Points, in no order, along strands that fork and pass close to each other.
Points whose rows are less than 44.8 apart are linked; no others are. Some points are linked to none.
Q_219: [ -5  -1   1  11  -8   4  10   1  12  -9  18 -17  -7   9   2  20  18  32
  -2 -22  -7]
Q_241: [  6  -4   9  13   1   4   0 -13  17  16   0  -6   0  20   9  12  16  14
   3 -14   5]
Q_918: [ -5  -5   9  -2   5  14   8  14  16   2  12  -6   8   3   4  -4   4   7
   9  -8 -32]
Q_109: [-13  12  19  10   1  14   3   1  13   2 -21  -3  29   1   5  -2 -10 -13
  13 -15   8]
Q_186: [ 17   4   8   9  13 -31  -1   5 -21 -19  16  18 -27   6 -11  13  23  -2
   6  10  -1]
Q_206: [ -6  -7   4   9   5  -1  -6  -3  12   5 -12   6  -2   5   5 -22 -17   3
   1   2  -4]
Q_849: [ 16  -1 -11  11  10  -7 -24  -1  11 -14  15   0   5   6  -6   9 -16 -11
  14   5 -30]
Q_688: [ 28  -9   8   4  -6 -21 -12  -1  11  -8  17  -3  18 -11  -1  21   7  34
   2 -20  -6]
Q_956: [  8 -20   8  21  15  -7  -1 -11  -2 -11 -16   0 -12   1   3  -2  13   4
  -8  -7  -4]
Q_416: [-16  18  -2   4   0   2  22 -25 -15  -4 -10   6 -11  -6  -5  -6 -18  22
   9   0   1]
Q_87: [-13  -7  -7   9   1 -14   8   7   4   3  -9 -10  -7  -7  21  -2  12   8
  -8 -12  27]
Q_366: [  2   5   2 -15   6  -2   3   3  -3  -9  11   2  13  -4  -7   6 -13 -31
   9  -8  -7]
Q_350: [ 10   3  -5  11 -15   8 -17  -2  23   2  -1   5  -9  24 -18 -14 -16  -7
  -2   6  -1]
Q_825: [-28   8   2 -22  -9  -6   9   3  15  15 -15  12  11   9   3  -9 -13  -8
  22   7   9]
Q_960: [  0  17   5 -12 -17   6  -7  14   6   2 -25  -2   8  25   3 -32   7 -18
   2  -4  15]
Q_842: [-11   1 -23  -1  -9 -19   1   3  10  12  -4 -13  -1  -9  29  -7   0  25
   5  -9  22]
Q_805: [ 13   4   1   8   3 -14  12   3 -16 -18  12  30   2 -24 -12  29  12   7
   3   4   3]
Q_68: [ 14  14  -2 -14 -26   7  -5  18  17   4 -25  -9  16  27  -9 -24   5  -5
  13 -16   2]
Q_917: [-20  12  17   1  17   0   4   3 -13 -12  -2  -4  -3   0  22 -30  -7  -1
  -2   1  -8]
Q_312: [ 15  -3   2   1   8  -5 -13  -8   0  10   0  22  -9  -1  -9 -12 -13 -12
 -14  23   8]
Q_159: [ 11  16   0  13   0   2 -16   7  25  -1   2  -8  17 -12 -11 -18 -17   0
   4   1 -14]
Q_966: [ 10  -8  -6  16  -9   7 -12 -11  19   7   4  12  -4 -10 -23  13  13  17
 -24   9  -3]
Q_213: [  1  16  22 -11  14   4  12   2 -22  -3  -7  -6  -7 -11 -14 -18  12 -23
  -3   5   3]
Q_144: [ -7  -2  -6  21   3   8  -8  -1  13  -4   2  -5 -13  15  -6  -6  -7  -3
   1   7 -15]
Q_741: [  9   1   0  33  -2  -7 -10   2   0 -32   8  10 -10  -2  -2  14   3  26
  -6   1  -7]
Q_914: [ -3 -16   6 -35 -10  -1 -10 -14   0  10   1   2  10  -1   1 -13  -9   0
 -13 -15  -5]
Q_263: [-10  17   5  -8   1   2 -17  -7 -25   4  10 -18 -28  10 -14   1 -12  -8
 -11  18  16]
Q_265: [ -2  10   8  10   9 -19 -11  -5  -7 -27   7  -9  -8   2  13  -7  -7   1
  -9 -14   5]
Q_153: [ -4  -5   7   1  -4   5 -27  -4   8 -12  -4 -20  22  10   2  -4 -32  -7
   4 -17  -9]
Q_666: [-19 -10 -18  -5  -9  14   6  16   5   9 -12   1   2 -16 -23   2  -5 -23
  -9  14   4]
Q_920: [ 17 -15   8  -1   4  -9 -11   4   4  -9 -19  -5   6  -1  -5  -7  14 -28
  -4 -12   3]
Q_854: [ 30  -2  -8 -10 -21 -10   5   3  -7 -19  15  18   3 -26  25  -6  -8  27
   0   2   7]
Q_232: [-16  18  14 -23  -7   4  10  -9 -10  12 -18   2   6 -10 -12 -19   1 -11
  -4   1  18]
Q_687: [  2 -15  -2  14   0  -1  -2 -22   5  -2  -7  -1  -1   6 -15  28  -8  -4
  -1 -13   9]
Q_979: [ 17   3  -3   5  10   6  15 -16   4   6  12  11  -8  12 -17  18   6 -10
  15   1 -14]
Q_784: [  5   5   0  21  12  -5   5   9  12 -19  14  -2 -19  12   0 -10  -5   7
  12   1 -25]
Q_839: [ 10  -1 -19  12  -5  -1   8 -22 -14  -5   2   5 -11  -5  10  13 -15  27
   0   4  10]
Q_172: [ 23 -13 -19  28  -8  -9  11  18  -2 -26  -4   8 -18 -10  23   3   4  13
  18  13   5]
Q_9: [-15   7   6  13   4   7  33  -5  -9 -15 -14   4   2 -14   5   0 -12  17
  12 -11   0]
Q_731: [ 11  -2  -7   2 -12  14 -15   4   7   6 -12  17  -4  15 -17 -18 -17 -21
 -12  22   9]
Q_44: [-12 -17 -15   4   1  -6   1   7  -3 -14  12  -8 -22  -2 -10  13  14   4
 -11   3 -15]
Q_879: [ 12   7  -6   7  -4 -18  -4   1  24   4  19 -18  -6  16   2   2  -2  20
  17 -18  -3]
Q_548: [-15  12 -24 -11   0  -1  -3   6   3  10  -6 -14   4  -4   0 -17 -12 -23
  17   9  -7]
Q_391: [ 18   4 -12 -17  -1  10  -8   6 -10  23   8   7  -2  11 -13   9  -4 -30
   1  26  10]
Q_573: [ 12  -8  -7  -6  18 -20  -1  -3 -25   9  -4   5  -1 -27  17   3  -1  -1
  -7  11  21]
Q_692: [ -8   1  12  18  10   9   9  -8   8   2  -8 -18   1  19  12   8  19   1
  13 -18  -5]
Q_566: [-11  -2   7   5  -1 -16  -3  -2  10  -3 -18 -14   1  -7   5 -16  -3  -4
  -6 -21  22]
Q_214: [ 11   7   0  13  12 -11   2   4   1 -11  10  15   8 -12 -12  28  12 -16
   9   0  -2]
Q_248: [ -2   7   9   1  18 -10   3   9 -12 -21  12  -6  -1  -3  26 -14   3   0
  -2 -10  -8]
Q_160: [  7   3   1  11  -4 -19  -6   1  25  16  -2 -30   7  21  -3  -7 -14  20
  32 -11  -5]
Q_808: [ -7 -10 -12  -6  -7  -3  25  21  12   7  12  12   4 -22   7  11   4  16
  -3  -6  10]
Q_524: [-27   9  20 -13  12   4   4   2 -29   6 -16 -17 -20   8   2 -20   3 -11
   2  16   5]
Q_355: [ 13  -4 -17  26  -3 -11  10  28  12 -16  -1  -9  -2 -15  23  -1   0  20
  17  -1   1]
Q_501: [  9 -13   2  -6 -16  -2 -14   6   2 -11 -24  -2  10   9 -12  -3  -6 -30
 -12 -17  23]
Q_427: [ -4   5   1  -3 -10  11 -13 -15  12   4   8   6  17  -5 -11   3 -29   6
  -8  -7  -2]
Q_462: [ 21 -12 -21  -2 -12   5 -28   9  -1  -7  -5  -6  10  18 -10  23  14 -30
  -1   1  -5]
Q_904: [ 16  -8  -1   2   8 -16  18   3  -1  -6   2  24   1 -16   8   3 -12   5
   6  -2   6]
Q_96: [  9   4   0  -2  10 -19   4 -16 -12   0   3  -7 -16   2  -7  12   7 -15
   2  -6  20]
Q_377: [ 15  18   2   5  -8   7 -20  -1  12  -3   8 -13  10  32   3   9   9 -21
   3 -13   9]
Q_509: [ -1 -16   2  15   6   0 -15  -6   7 -10   1  -7  10   4   9  10 -28  10
   1  -9 -10]
Q_912: [ -4   2 -29   5  -6 -15   4   2  -2   4   4  -1  -3  -7  31   5 -19  16
   6   3  27]
Q_531: [ 20 -16 -30   2  -4 -13  15  -6 -12  -4   5  10 -18 -10  12  10  -5  19
  11  11  -1]
Q_89: [  4  -9   3   8   1   3 -21  -9   2 -13   0  -5   8  -5 -10  12  13  -4
 -15  -5 -15]
Q_965: [ 23 -14  -4   8  17 -20 -12  -5   2  -8  -9  11   0 -17   8 -19 -11  10
   1   2 -15]
Q_619: [ -6  -3   3   7  -4 -10  -8  -6   0  -9  11  10  -4   0   3  12 -13  12
 -20  -6  21]
Q_878: [  6 -13 -13  -5 -13   0   4  15   1 -10  21   6  10 -11  33  10 -20  30
   5  -4  -6]
Q_794: [  5 -15  16   0   5  10   9  -8  -6  14   3  16 -21  25 -14   9   7 -11
  -6  15   7]
Q_750: [  0  -2  -3 -19   0   7   2  11  -3  32  -5  12   0   3  -3  -8   0 -24
   1  24  15]
Q_57: [ -7  12  15 -22   3  21  -3   1 -23  24  -8 -12   1   2   2 -10  22 -13
 -10  16   7]
Q_812: [ 10  13   6   3  -8  -7 -14  -6  20  -7  14 -20   4  17  -7   6   2  -2
   6 -26   0]
Q_558: [ 17 -11 -20   3  12 -23  14   6  -6  -1  -6  -2 -10 -24  12   0  24   6
   5   0   2]
Q_174: [ 12   1   7  16  17  -9   9   3  -9  -8  12  18 -21   8  -5  10   7  -3
   1  16  -1]
Q_435: [  7  -5  -7   4  15 -10 -21   5  -8 -16  16   4  -9  14  -2   9  -7 -27
   7  17 -19]
Q_341: [ 22 -11  -7   5  11 -11 -11  -5  12   1   1   5   3  -6  -6  -6  -6  -5
   9   2 -23]
Q_500: [ 15   4  -6   0  13  -2   5 -10 -12   9  20  15 -21   6 -16  15  -3  -3
   4  25  -7]
Q_932: [ -3  22   8   0  16   3  12  23 -11   3  23  11  -4 -13  17 -10   9   4
  -9  22   4]
Q_883: [ -4  19  -4   9  13 -10   1  29 -13 -15  29  -1 -17  -4  14   3  11  -1
  -5  20   1]
Q_739: [ -4  10  -6  -3   7  -4 -10 -13  -9   4   8  -6 -18   3   7 -26  -1   8
 -12  12  -7]
Q_736: [-16 -19 -10  16  -4  -4   6  11   2 -22   1   2 -15 -12  -8  10  -7  15
 -12  -1  -4]
Q_895: [ -5   7   6 -11  10   5  -2 -20  -8  13  13  -2  10  14  27   2   1   8
   6  -6  -9]
Q_463: [  9 -15   6 -15  -4  11  -1   8   2 -11  -3  18   7  -4 -23 -11 -12 -22
  -6   3 -21]
Q_720: [ 18  20  14   2   6 -17 -11 -19  -5  -4   5   1  -9  -5  -4 -13  17  -2
 -19  -6  19]
Q_323: [-10  -8  18  -2   6  17  13  19  15   7  10   9  11   8  12   0  10  -8
   0  -5 -10]
Q_401: [  4   8   9   3  19   2  -9   1 -20  14   1  10 -22  -3  -4 -10 -17  -3
 -11  35  12]
Q_711: [-15 -11   8 -11 -21  10  -1  12  19   9   5   1 -12  35  -5  -5  11  -7
  -7  -4   4]
Q_657: [ 26   4  -1 -13 -12  -3  23  -3 -14  -3  19  24 -10 -12  22  -5   1  28
   0   6  12]
Q_664: [ -8  -7   2 -15  10  -6  22  18  -4 -11  16   8  -4 -15  -5  -1   3  -8
   2  -4 -17]
Q_231: [ -1   9 -13   3  -1  -7   0  -4   6  11  -6  -5 -16  -8 -14 -17   8  -9
  -7  10  13]
Q_12: [ 11   3  10  10   9  -3   5  -9   5 -20   9  -6  -6   1 -11  -1  -4  13
  10 -16 -26]
Q_584: [ 11  -5  11  20   0 -10   0  25  18 -17   8   6  14 -14   7   2 -21  23
   5  -8  -1]
Q_856: [ 18   8  -7 -18  -3 -15 -16  -1   9   1  11 -15   4  -4  -1  -8  22 -17
  -5 -15   0]
Q_678: [  1  19  -5 -15 -16  31  -9  -5 -24   1 -19   0  10  26 -11 -13  -9 -12
  -7  13  -2]
Q_639: [-15   2 -17 -17 -15  10   9  10  20  20   2  -3  -5  -3 -15 -16  10   0
   6   6 -17]
Q_933: [ -5  -3  18  -5  13   9  15   7 -15 -11  -1  11   9 -10 -13   7  -8 -31
   2   2  -6]
Q_140: [ -4  29   7  -1  -7   9  -5 -13   2   1 -20 -10  25  15   4   0  -6 -22
  18 -15  14]
Q_169: [ 18   4  -5   6  -2  -3 -13 -17   8   3  16  -8  17  -8  10  19   2  27
  -4 -16  -5]
Q_769: [ 12  20  -6  10  15   5 -11 -17  -9   0  12  -3  10 -14   3   9  11  -1
  -8   9 -13]
Q_88: [-15 -16   1  -7 -14   8  12  16  16  -3 -20 -14  11   0 -20   0  -2 -17
  12 -20  -5]
Q_582: [ -7  -7  -9   4   0   0   9  -4   3 -11   7 -19  -5  -8  -7  19  18  11
  -2 -18 -13]
Q_309: [ 15 -14  -3  24  10  -4   8  -1  14   9 -19   6  14 -18   8   2 -15  18
  10  -3   2]
Q_307: [ 10   5   2 -12  15   4  -5  -7 -18   5  10   2  20 -26   2  12  20 -13
 -10   7 -11]
Q_130: [ -4 -16  -1 -17   8 -17   5  13  -3 -16   9   5  11 -23   1   4 -12 -12
   4 -14 -14]
Q_615: [ 13  14   6   1   3 -18 -14 -10 -13  -8   7   4  -3 -24  -9   3  33   7
 -22  -2   9]
Q_404: [ -2 -15   1 -21  -8 -13 -16   2  12   0   8  -6   7 -16   3 -15  -7  14
 -20 -17  -4]
Q_208: [ 18   7   9   7   0   0  18 -15   6  -2  16  20  -4   3  -4  15   3  22
   1 -13   4]
Q_546: [ -9  -9  -8 -10   3  -4  35  17   4   9   8  15 -11 -18  -7  -1   7   3
   3   2  -2]
Q_179: [ 15  15  -5  14  12   4  -5  -3  -4 -12  17   5  11 -17  16   0   6  22
  -5   5 -23]
Q_339: [-24   1 -13 -23 -23  18  -3   7  -1   1 -19 -10   9  12 -11 -12  -9 -12
   8   1 -12]
Q_15: [-29  -6  -1 -19 -12  15   9   6  -5  12 -29  -6   5  18  -1  -5  10 -17
  11   8   0]
Q_276: [ 13   9   3  -1  13 -23  -9  -4 -19 -10  16   7   0  -5  -4  30  11 -18
   2   1  13]
Q_940: [-24   7   6  -9 -12   7   0  10  17   8 -18  -1  25  -1   2  -9 -17 -13
  13  -7   8]
Q_760: [ -3  18   0  -6  -5  26 -11   3 -24  17 -24  -2   0  14  -9 -11  -7 -20
  -4  30  15]
Q_656: [ 12 -11 -12  21  11   1 -16   0   4  -2  -1   8  -6  13  -9  20   3 -26
   6  20 -11]
Q_162: [ -7  27   5 -21 -15   5 -11   2  -9   0 -28   3   5  32   3 -34  -6 -16
   9  14   9]
Q_525: [-20  10  11  -4 -10  11   8  -6   8  -8  15   5  10  -7  -8   4 -18  18
 -11 -17  -2]
Q_712: [ -6  -9 -17  26  -3 -13   1  31   8 -26  -1   4  -7 -25   6   3  -1  14
  -3   6   2]
Q_380: [  9  -8 -17  10  -3   4   0   4  17  15  -3  -3   6  -5 -16  29  23 -18
   1   2   8]
Q_29: [-29 -11  -8 -10  -6   7 -15  -5  -3   0   7 -12  -3   2   6  -5 -12   7
 -19  -1  -9]
Q_643: [-20   1   5  -8  -6  -5   6 -20  13  18 -26  22   1  13  -2 -11 -21   9
  16  11   9]
Q_331: [ -8   4 -15  -7 -12  21 -14   8   0   6   5 -11   7  16  -2   5   1 -20
  -8   8   0]
Q_134: [ -3   5  19  -7  19  13  12   5 -25  20  -1  -4 -12 -14  -2   0  26  -2
 -13  19   6]
Q_588: [ -1   4  -2  10  -8   3  33   1   2 -11 -10  -8  -3  -8   4  -6  -7  37
  26 -15 -13]
Q_789: [ -2   9 -15  -7   5   2   2  10  -4  -1  -2  -8   5 -10 -12  -1  -5 -36
  11   8  -3]
Q_757: [-14   8  -5  -6  -4  -1  -2  10   9  22   5   2 -13   0   3 -22  13   1
 -16  16  14]
Q_751: [-16  26  -5   0  -7  -5  13 -24   5  18 -13  -1 -13   2  -9 -14  12  20
   6   4  13]
Q_864: [ 12 -16   9 -21  -6   5  -8 -10   5   3 -10   9  11  -9 -14 -25  -7  -6
 -12  -6 -18]
Q_362: [  8  15 -12 -17 -26  19 -12  14   0  -2 -24 -10  31  31  -5  -9  -9   0
   8 -17  -5]
Q_798: [ -3  18  -8 -16  -2  13 -10 -23   2  23  10 -12  12  13  10   1  12   1
   5   0 -11]
Q_352: [-12  24  -4   1  -5  -3  25  -2  12   7  -8   1  -1  -7   6 -18   3  35
  25  -3  -9]
Q_38: [-10  -3  14  21  13  11  19   2  -2 -18  -9  14   7 -14  -3   8 -18   2
   2  -7  -5]
Q_610: [-25   2 -13   0  -9   4  -5  -6   7   3   1 -21   4  -9   7  -6  -8  30
  -4 -10 -12]
Q_945: [  1  11   2  -4 -10  -1  35  -6  -8   5   2  20 -10  -2  13  -3   1  29
   9  -2  19]
Q_962: [ -3  -6   9   7  20   7  -8  15 -17   1  -1  -5 -18   2   4 -11  20 -16
 -15  28 -10]
Q_572: [-16  -1 -13   3 -16   1   7  -4  -1  -2  -6 -17   8  -4  26  -1 -17  46
  16  -9  -6]
Q_446: [ -1  17   4  -4 -17  13 -20  -3   7  -8 -14 -14  24  29   0  -7 -24 -12
  18 -15  -4]
Q_3: [ -9  -9   7  -3  15  -3  18   6 -15  -4   1 -13 -16   6  -3   8  20 -22
   4  -3   0]
Q_533: [  9  -9  13  18   0 -10  -4   4   9 -22  16 -13  -6  16  11  16  11  27
   1 -22  -6]
Q_995: [ 20  -1  -4  -6   2  -9  10  -8 -24   6   3  17  -6 -20  21  -4  -6  21
 -10  13  20]
Q_294: [-13   7  -9  -9  10  -4  22   2 -18  18   2  -2 -25  -6 -10  -2  -2   0
  10  20   5]
Q_458: [ -4  12   9  -5  -6  26  -9 -15 -13  -8  -9  -8   6  14 -11 -10  -1 -15
 -11   0 -10]
Q_843: [-11  -5  18 -20  -8  16   0  15   7  13   3   8   6  33  14 -11  12 -15
  -1   0  -1]
Q_602: [-17  24 -12  -2  -4   4  12   1  17  11   2  -7  -2   0  -5 -16   1   9
  20   2 -17]
Q_345: [ -8 -16 -23   5  -9   5   6   4  -7  -6   4  -6  -7  -2  30   3 -10  32
   3   3 -10]
Q_402: [ -1   0  29   5   4  -4  11 -12   5 -14  -1  -1   7   6   1   4  -7   7
   5 -32   5]
Q_369: [ -6 -11  19   0 -11  -7  -1   9  24   8 -13 -19  23  -7 -13 -10 -20  17
   9 -21   3]
Q_592: [  7   1   0  13   4   3  -8   8 -13 -21  19  10  -2  -8  27   0  12  24
 -16  11 -12]
Q_128: [-16  -1   4 -24 -16  14   6  -5  -3   8   2  11  -2  13 -20  -1 -18 -13
  -3   4   3]
Q_605: [ -2  -4   3 -13 -15   5   0  -1   7  16 -14  -7  -1  14  -5  -4  25 -15
 -10 -12  22]
Q_443: [ 17 -20 -21  16 -12  -1  24   6 -10 -23  -5   9 -19 -19   6  13   7  21
  13   9  -4]
Q_379: [  8 -18  -9   7  -3   2 -14 -23   3   6   4  13 -15  14 -19  21 -11   0
 -10  12   1]
Q_924: [  7   3   9 -22   6  17 -10  -7 -23   7  -2 -12  15  -5   5  -3  21 -20
 -15   2  -4]
Q_513: [  3  -5  -1  16  -4   2  -8  -1   8  -8   9  26   9 -23 -20  24   2  14
 -15   7  -6]
Q_320: [-14 -14   0   6  14  19 -11  -7 -14  14  -6  -1   8   0  14   6  -3  -9
 -14  20  -2]
Q_371: [ 18   9  12  20  13  -2  10  -6 -25 -26  -1  21   4 -17  15   9  -4  10
   0   6   8]
Q_217: [ 12 -11  23   0  -1  -9   0   1  18  -9  -3   7  18  -9 -11   7 -11  -3
   1 -28   6]
Q_300: [-14  -6 -20  -6 -14  10 -15   7  12   5  -7 -19  11   2  -6  -4 -14 -12
   5  -2  -9]
Q_633: [ 17  -5 -11   3   1 -13   6  10 -15 -14   7  31   9 -33   8  16  -3  11
   0  13   4]
Q_721: [ 23  17  22  -8  10  -4 -18 -19 -19  -3   2   1  -5  10  -3 -16   9 -20
 -14   4   9]
Q_440: [ -8  -3 -14 -13   7   0  11   2 -17  23  11 -10 -25  -6  -6   6  20   6
  -6  20   1]
Q_974: [ 11  -8  13  36  -4  -6  -6   3  12 -22  -1 -11  -7   2  -1  10  11  37
  -9 -15   1]
Q_199: [ 16  -3  -2  18  -2 -13 -15 -12   3  -2  -2  16  -2 -21  -8   6  24  24
 -27   4  10]
Q_659: [ -1  16 -10   1 -11   7 -10 -21  14  22 -10 -12   5  15  -2  -3   6   1
  10  -2   4]
Q_304: [-25  15  20 -22  10   4  13   0 -17  11 -17  -2  -2  11   8 -22  10 -13
  16  16  -5]
Q_675: [ -7 -27 -11 -11   7 -17 -18  11  -7  -7  14   0  -2  -4  13  12   0  -7
 -11   5  -9]
Q_885: [ 19 -12  17   6  -5  -4 -15  -1  19  -1 -18 -15  22  -7 -18  -8 -11   0
   1 -20  -1]
Q_629: [-11 -10  -1 -12 -17  15  20  10   8   6 -29 -10   3  16 -18  -2  19 -19
  15 -13  -1]
Q_753: [ -8   3  -7  14  -4  12  10  -5   7   5   6  12   8 -22  -8  25   0  15
 -16   0  13]
Q_264: [  7  -5  -5 -21  -8  -9 -21  14  15  -2   9 -11  10 -10  -1 -18   6 -12
 -10 -11 -10]
Q_516: [-12 -18  -4  -6  -5  -3 -27  -1  -1 -13  11 -13  -6  16   2   6  -8 -13
 -16  -4  -5]
Q_489: [  0   1   9   4  11   7  27  26 -26  -3  11  12 -14 -10  23   4  12  12
  -4  22  11]
Q_146: [ -3  -1  13   6  24  13  10  12 -30  10   4   4  -6 -14  13  18  10   6
 -10  27   9]
Q_442: [  9   1  -1 -11   3  -9  10 -11   4   7   9   2 -10  -5  -2 -10  15  12
  -2 -10  -8]
Q_936: [ 26  -9  -9   4 -16  -6  -4  12  -3 -25  18  17  12 -19  23  17  -7  29
  11   3 -11]
Q_547: [ -9  30  -8  -3  -6   0  -5 -19   1  16  -9  -9 -10  10  -9 -19   5  -5
   6  10  12]
Q_483: [ -2   7  21  -7  -1  16  13 -26  -1  10  -2  13   3  14 -10   2   6   1
   0  -8  -2]
Q_466: [  2  -2   3   3   6  22 -19   0 -22   9 -10  -4  -4   8  -7   3   0 -23
 -15  30   7]
Q_922: [  3  21  -5  10  -1  -1  -8 -21   7   9   6  -9  16  -6  18   4  -8  25
   0 -14  10]
Q_338: [  2 -20  -7   5   4 -10 -18  10   2  -9  13  -2  -4  -2  22   2   9  19
 -15   1 -12]
Q_187: [ 15  -1  -1  17  -2 -23  -2   7 -11 -33  18  18 -16   4   2  22  16  14
   9  -1  -5]
Q_589: [  2   4  -5 -18   4   9  16 -16  -6  15   7   2  -7   9 -14  -3   7 -10
  14   6 -20]
Q_543: [-10 -13   3  -5  -7  25   1  18   8   1 -13   7  10  -8 -14 -14   1 -17
 -14   8 -12]
Q_722: [14 -4 -1 11  1  4  1 -2 26 26  1  2 12  3  3 17 22  2  0 -7 12]
Q_84: [ -6   8  10  11   6  -6  -1 -18  -7 -21  10  -7  -7  20  11   7 -15   8
   5 -19   0]
Q_322: [ 15   2 -10  -8  -7   4 -20  -9  -5  -4  14  -4  10   9 -15  31  13 -24
  -3  -1  -4]
Q_167: [-22   7  20   2   4  -6   6   4   9  -8 -12   6  -4  11   9 -28 -17  -1
  11  -6   0]
Q_64: [  0  -7  13 -11   6   3  -1   7   4  11   3  19  17 -11   9  -5  -1 -13
 -17   3  12]
Q_768: [ 12   2  -1  -4  -8  10 -15  -9   5   6   1 -11  21   8   0  21  14 -21
  -5 -14  12]
Q_133: [ -3 -11   9   7  11  14   6   2  -3   9 -27   2   3  13   3  -8   5 -27
   8   8   0]
Q_171: [  9 -15  -5  -6  20 -16  18  -8 -11   9 -14  -2  -3 -13   6  -1  12 -11
  12  -7  -1]
Q_617: [  8 -11  -7   9  17 -20  -3  -4  -1   1 -14   9 -11  -5  12 -26 -21  -3
   3   8   4]
Q_293: [  3   4  -4  -2  13 -13  27   6 -31   0   0  -3 -27 -10   3   8  -2   6
  12  11  18]
Q_121: [-20  20  10  -2   9   0  -6  -3 -24  -4  -4 -19 -17  16  -1  -9  -9 -21
   4  10  11]
Q_242: [  4   5 -13 -20 -11   5 -11  13   4  17  17  -4   2  14   0   9   9 -26
  -6   8  14]
Q_374: [ -3 -16   5   2  -7  14   3  -8  -1 -14  -9  -4   0  16 -23  23  -3 -24
   1 -14  -1]
Q_964: [ 16  -7   0 -12  -2 -16 -19 -10  -4 -10 -11 -14   0 -11 -12 -10  23 -19
 -14 -15   2]
Q_297: [ 10 -17  -6  10 -15  12 -22  21  16 -13  -7 -11  17  15 -17  24   9 -21
  -1  -8  -7]
Q_395: [ -5  -2   3   6   0   0   3   6  13 -10  10 -28   2   1  -8  -4  -9  19
  16 -16 -33]
Q_139: [-24  -4   7   2   2  24   0  -6   0  13  -6   9  17   1   7   7 -14  -2
  -7   7  -3]
Q_611: [-14  21   5  -1  -8   5 -12 -22  10   8  -3  -6  21   1   5  -4 -23  19
   6 -11   1]
Q_301: [ 11 -18  -5   5  -8   4  -7  19  24   4  -1  10   9   5 -14  21   9 -23
  -1   1   4]
Q_744: [ -7  -2   8 -11  10   4   4   5 -12  25   9  19  -8   3   1   4 -19  -8
  -4  26  17]
Q_49: [-13 -19   0   0  -8   6   3  16  11 -18   2  -5   7  -4 -23  22  -4 -20
   0 -15 -10]
Q_372: [  4  -7 -12  -5  12 -26   3  10 -19 -13  -1  -3  -8 -26  18 -10   1   0
  -2   0   7]
Q_411: [-25  -7  -2  -1   0   7   4  -4   4  10  -6 -17  -3  30  13  13  15  -6
  16  -7  -4]
Q_246: [ -7   0   8  -1 -12   0   6  18  30   7   9  -9  11  -9 -13 -12 -11  25
   2 -13 -10]
Q_290: [-24 -17   0  -4 -10   2  10  10  18  18   5  -2 -14  27   6   9  17   6
   2  -5   6]
Q_115: [ -1  -9   7  -3 -11 -10 -18   6  14 -13 -18 -18  15  -7  -8 -13 -14 -16
  -6 -27  13]
Q_305: [  6  17   5   5   3   0  24 -16  -3  16   6  15 -10   0   0   6   9  17
  -2   1  20]
Q_216: [ -6  -1  -6   8  18 -13  -3  25 -11   1   8  -8 -28  -1   7  -4  14 -12
  -7  25   9]
Q_954: [-16 -12  14  -7   7  10  12 -16 -18  10  -1   5   1   9  26   6   7  19
  -9  -4   3]
Q_975: [ 12   7  -8   6   9 -23  15  -6 -19   3   1  -8 -26  -3  10  11  15   6
   2   1  35]
Q_76: [-16   5  -9 -22 -11   6   4  -3  13  30  10   7  -4   4   2 -16   7  16
  -3  10  -7]
Q_448: [  9   8   1  14   1 -12  -9   5  21   8   1 -24  18  -7  -3 -16 -25  24
  17  -6 -12]
Q_884: [-10  -4   8  -7 -11  10   2   8  19   0  11   4  10 -15 -15   3   4   9
 -17 -13  -6]
Q_909: [-12   5   1 -21   2  10   8  10  -5  23  -4   9  -3  14   0 -19   0 -18
  13  25  -7]
Q_536: [-24  -8 -20  -2   5   1  -2  18  -8  12   5 -20 -21  -3  -2   0  12 -13
 -10  23   1]
Q_928: [ -5   2 -12  12   1   1   6 -29 -11  -1  -4  -1 -19  -1 -11   5 -13  17
  -6   4   0]
Q_120: [-11   3   7  13  16  12  10 -12 -12 -12 -14  -3  12 -12  -4   7 -14 -16
   6  -6  -8]
Q_853: [ 13 -25   4  -6   4 -18   8   4  15   3  -5  19   5 -15 -10   4  -5  -7
   3 -12   5]
Q_17: [-22 -23  19   3   3  16   8  -8  -2  13 -10  18   0  11   8   2  -6   9
 -14   5   8]
Q_143: [ 15  14  14   0   0   9 -22 -15  -1  -5  -4   0  14   7   1 -15  -4 -15
 -13  -6   5]
Q_819: [-15  16   6  -8   2  -3   9 -24  -2   7 -12  15   3  -3  -3 -20 -26  11
  12   3  -3]

A fork is a point with three links, a tip a point with one. Leave the first point through the second and follow the links. Name the first fork or tip that comes.
Q_44; Q_736 | Q_416
Q_380; Q_722 | Q_144
Q_964; Q_856 | Q_666
Q_692; Q_241 | Q_159
Q_936; Q_878 | Q_216
Q_885; Q_369 | Q_688

A fork is a point with three links. Follow the links from the first point to the second and name the forks in between, in order.
Q_246; Q_789 | Q_885 Q_217 Q_206 Q_144 Q_750 Q_300
Q_750; Q_825 | Q_300 Q_366 Q_9 Q_416
Q_611; Q_501 | Q_885 Q_115
Q_789; Q_784 | Q_300 Q_750 Q_144
Q_751; Q_819 | Q_547 Q_9 Q_416
